Each row is a point on a landscape with many valleys, with its height.
A ball rolls from a point to whichever of its 2 nearest points has the largest drop for the distance, and stops where none of them is lower. Distance is the straight distance between rows; heights are no part of it.
salu (h 250): [112  82  95 133 133 113 153 150 164 116  88 115 113 135  61  62 109 106
 137  91  76 217  92 119  78]
rimob (h 205): [ 58 143 187 148 159 109 167 100 111 104 135 100 115 132  82 101 131 135
 153 125  59 207 101 129 113]
gav (h 590): [138 125 140 134 102  93 141 158 151 124 137 114 152 166 102 121 155 160
  99 225 150 126 164 124 130]
ruk (h 633): [116 112 132 144 114 135 140 129 174 149 155 163  98 123 122 119 147  61
 100  60 167  53 131  64 164]
bonen (h 368): [133 155 183 164 118 116 147 125 171 104 111 175  66 144  91 100 138 101
 100 120 113 103 109  72 103]
bakog (h 350): [ 48 111 140 146 126 112 146 139 112 159 191 115 118 143  73 107 132  79
 156 111 105 194 106 132  98]
lufo (h 165): [113  91  78 107 138 143 119 152 114  99 130 101 150 138 143 121 117 165
 143 115 161 169 113 149 142]
zesom (h 495): [148 140 169 114 121 134 110 127 107  97 124 138 124 129 164 155 122 177
 105 128 115  71 159 146 167]
leti (h 162): [184 118  88 127 146  93 132 134 180 120 118 122 148 115 116 106 136 123
 125 202 170 129 149 139  94]
Tebi (h 176): [ 76  96 108 125 134  98 140 159 126 129 133  95 134 134  58  86 117 113
 135  93  86 248  79 146  77]
naz (h 295): [141 146 164 158 131 122 151 112 146 120 108 154 101 147 116  99 136 128
 118 165 138 132 114  97  92]
Zel (h 418): [127 136 158 121  95 106 124 156 121  91 120 122 109 124 128 130 130 165
 100  66 127 110 112 151 128]
Suror (h 520): [105 126 131 151  87 111 139 190 107 128 147 134 161 150 144 112 111 130
 130 156  99  97 127 146 160]
Vatuk (h 602): [119 139 159  91 127 144  90  82 133 168 147 123 140 119 149 173 156 104
 107  69 172  89 177  84 179]
lize (h 438): [177 131  65  99 147 169 113 126 118 176 112 142 165 116 204 152  99 135
 140 149 103  64 170 137 183]
sima (h 642): [146 144  94 117 152 105 115 123 116 200 158 144 155 106 145 156  90  68
 146 114 123 133 113 182 101]
git (h 499): [165 140  83 117 147 154 115 120 123 187 130 132 176 129 162 145 103 128
 162 184 130 101 181 120 152]
fak (h 489): [ 92 141 155 140 124  78 163 164 103 116 148 124 122 139 135 105 101  90
 118 171  47 115 136 144 143]
Muve (h 769): [169 160 121 108 180 177 106  83 127 106  82  94 113 131 149 173 137 180
 172 173 163 139 128 124 115]
nin (h 503): [ 68 143 136 159 134 135 145 112 108 182 195 155 112 109 146 141 132  41
 140  82  75  95 132 103 159]
Lofod (h 568): [150 113 100 123 122 173 131 130 122  76 115 129 108 104 171 137 125 197
 119  93 165  95 110 130 162]
bifi (h 378): [161 112  44  96 137 181 118 161 126 130 102 141 156  98 194 149 127 180
 130 163 147  65 168 120 180]
bufod (h 302): [113 111  65 136 154 139 174 150 106 137 141  95 163 119 147 106 106 129
 154 190 130 164 135 150 130]
veba (h 616): [169 126 133 100 100 126 104 137 158  99 117 107 163 159  93 128 146 197
 107 183 183 147 165 143 101]
Sol (h 448): [111 124 100 136 119 139 153 127 136 170 161 153 114 102 147 126 104  52
 140  77 110  60 113 127 147]
biluz (h 364): [177 142 160 127  78  93  75 125 150 175 126 164 124 128  80 163 127 107
  97 131 148 120  97 147  78]
doti (h 641): [136 141 168  98 122 127 110 129 150  70  97  92 145 151 123 124 155 202
 107 143 152 152 168 131 134]
fub (h 612): [107 145 149 119 142  92 127 121 126 179 175 137 152 111 129 142 112  58
 142 115  95 133 144 188 130]
Giril (h 367): [ 83 135 117 128 158 162 142  88  95  87 104  89 127 124 131 138 135 146
 148 131 123 164 109 122 154]
Vogad (h 249): [158  93  84 123 135 146 149 158 165 101 128 133 141 106 152 111 140 141
 108 161 177 112 141 130 123]
kem (h 556): [124 153 171 121 144 123  98  94 120 175 156 144 142 123 135 157 136  77
 136  99 143  98 145 108 148]
Bega (h 117): [157 108  95 153 132 125  87 115 169 154 115 153 142 141 107 116 136 107
 117 117 196 176  79  86  90]
Nefa (h 547): [ 80 123 123 171  86 110 143 172  75 180 179 151 145 163 140 125 101  97
 153 169  82 122 116 140 137]
Venu (h 507): [ 92 123 170 134 131 145 125  88 133  72 116 113 124 153 116 113 164 146
 108 120 163 122 158  50 167]
sur (h 428): [ 99 130 174 162  83 153 153 119 155  74 115 154  81 162  91  89 143 115
 107  83 102  97 105  60 140]
Narav (h 390): [140 102  88 109 154 130 135 120 146 143 113 143 107  93 130 137  94  60
 122  53 131 106  90 141 127]
lagog (h 548): [145 117 102 138 151 132 139 123 131 163 131 133 163 144 152 143 142  99
 126 182 141 115 180  92 169]
sepes (h 310): [176 128 106 182 167 159 161 119 133 103  81 154  67 135 145 109 120 148
 140 187 165 102  80  84  92]
defu (h 167): [132 108 121 131  62 104  93 173 117 154 149 131 156 153 127 135 135 161
 125 137 167 136 118 180 108]
mebi (h 300): [ 80 152 141 125 143 123 172 120  77  71 119  80 111 128 131 110 129 165
 151 141  81 175 119 132 119]
mik (h 427): [ 62 108 162 110  88  95 141 164 126 125 158  94 136 121  95  89 129 127
 107  75  69 184 125 169 134]
pegud (h 457): [ 83 134 164 127 111  71 162 175 105  92 152 107 100 139 104 104 122 131
  99 107  51 139 134 159 150]
zat (h 497): [ 91 152 164 145 158 119 142  95 108 141 141 122 133 129 118 132 159 103
 144 132 128 143 141  83 149]
kosod (h 730): [163 171 130 116 166 168 118  97  98  85  70 129 102 116 180 152 121 206
 154 154 124 128 121 169 120]
tovar (h 545): [ 82 131 186  99 103 122 133 107 122  91 155  97 160 157 109 126 178 163
 105 163 152 153 191  77 166]
Rof (h 469): [ 72 108 166 145 107 128 161 127 143  85 135 122 109 136  92  92 155 118
 107  68 145 123 132  49 170]
zaf (h 700): [163 144 121 105 145 147 150 136 112  74  77 100  89  99 165 125 103 174
 145 140  85 110 153 171 114]
sisep (h 670): [155 149 148  93 155 143 132 103 132  53 100  76 127 126 153 105 142 198
 121 169 106 126 160 146 129]
Petu (h 319): [127 120 134 144 101  95 129 156 169 124 125 148 111 129  65  84 117 103
 118  93  99 184  97 144  81]
zuvad (h 737): [147 171 180  98 125 120  98  96  90 141 136 125 149 165 138 178 120 149
 155 162 104 120 150 170 124]
roka (h 606): [136  98 117 125 114 144 111 126 136 164 151 159 117 111 158 151 151  91
 100  58 194  57 158  97 176]
vom (h 169): [170 144 127 170 165 126 140 121 142 121 100 145 101 132 126 114 128 139
 149 228 146 143 107 116  83]
lup (h 813): [199 135  82 117 178 186 117  83 133 131  90 130 114 108 157 161 130 149
 174 192 145  91 143 107 106]
Dinu (h 673): [186 144 122 101 150 128 115 112 129 171 117 156 127 113 145 170  92 112
 142 114 140  98 119 187 110]
gak (h 264): [187 132 139 155 101 119  95 138 150 144 111 165 111 145  93 145 130 121
 127 143 177 137  76 116  66]
latop (h 243): [178  94  84 119 155 142  94 101 163 143  84 142 131 109 124 137 107 107
 122  94 184 140  80 103  89]
lila (h 583): [ 85 154 137 160 115 122 130 130  72 211 176 155 157 142 138 147 127  74
 141 166  61 115 139 134 154]
Kilaf (h 539): [148 138 140 106 159 160 136  95 122  67  98 111 104  97 176 137 131 173
 110  87 123  84 127 126 162]
dipop (h 316): [166  86  24 112 143 173 128 146 155 109 118 124 128  93 166 117 134 155
 145 151 175 102 145 106 165]
lir (h 393): [ 54 123 157 148 105 109 153 143 120 132 163 139 136 136  69 104 155 110
 114  73  86 198  92 136 117]
liram (h 283): [ 78 114 128 136  84 122 105 131 104 185 205 140 160 149 100 143 162  79
 129  87 155 181 116 132 119]
duva (h 328): [178 117  68 100 155 149 109 102 168 127  84 130 107  68 148 143  97 123
 108  56 150 138  87 133 114]
pog (h 413): [157 142 125 162 152 151 140  89 117 127  73 156  65 116 151 142 130 131
 150 156 160  76 116  60 125]
vodep (h 571): [107 113 180 118  93  81 158 140 133  91 142 112 160 161  88  95 150 144
  79 190 123 158 171 107 136]
fud (h 77): [135 103  59 117 114 124  94 176  96 145 126 114 155 137 154 142 124 189
 151 138 155 135 128 203 129]
Vap (h 375): [135 117 153 146  80 112 107 150 131 121 129 140  99 148 100  99 125 140
 106  88 125 138  84 161  95]
rep (h 238): [140 111  54 102 169 138 148 146 117  88 114  67 164  94 150 102 117 157
 148 143 118 161 145 170 138]
Nomug (h 562): [ 84 159 172 144 136 107 131 128 126 181 173 145 133 137 128 138 127  57
 130 134  46  87 146 133 139]
nuka (h 68): [ 76 125 142 127 145 106 123 118 102 142 122 103 133 145  72 115 121 123
 150 131  91 233 111 130  86]
Feg (h 488): [153 145 141 144 157 139 147 117 136 127 108 155  75 113 172 147 117 138
 146 136 100  47 107  95 132]
boru (h 437): [178 122 162 124  63 105  75 140 164 142 128 169 125 146  78 143 139 113
  90  61 127 138  98 153  71]
livuz (h 579): [122  95  93 148 137 143 137 125 137 156 140 129 144 110 175 130 129  74
 120 125 172  87 170  93 181]
Miteg (h 225): [122 105  96 142  79 121  78 165  92 160 195 137 165 143 114 156 135 123
 136 110 173 173 119 171  98]
tet (h 434): [ 93 146 153 107 154 144 127  65 130 101 103  96 145 111 131 126 134 122
 150 108 114 145 151 101 144]
nufi (h 703): [149 163 148  99 135 131  76 124 106 158 122 127 144 127 128 189 106 145
 148 116 135 124 117 185  95]
tonil (h 452): [141 152 172  99  99 106 143 153 140  82  96 104 110  98 138 127 109 191
  83 102 108  81 141 170 146]

For each start below, name the point where the ball stops.
livuz => leti
Kilaf => nuka
Nefa => nuka
sisep => vom
zuvad => nuka
Vatuk => nuka
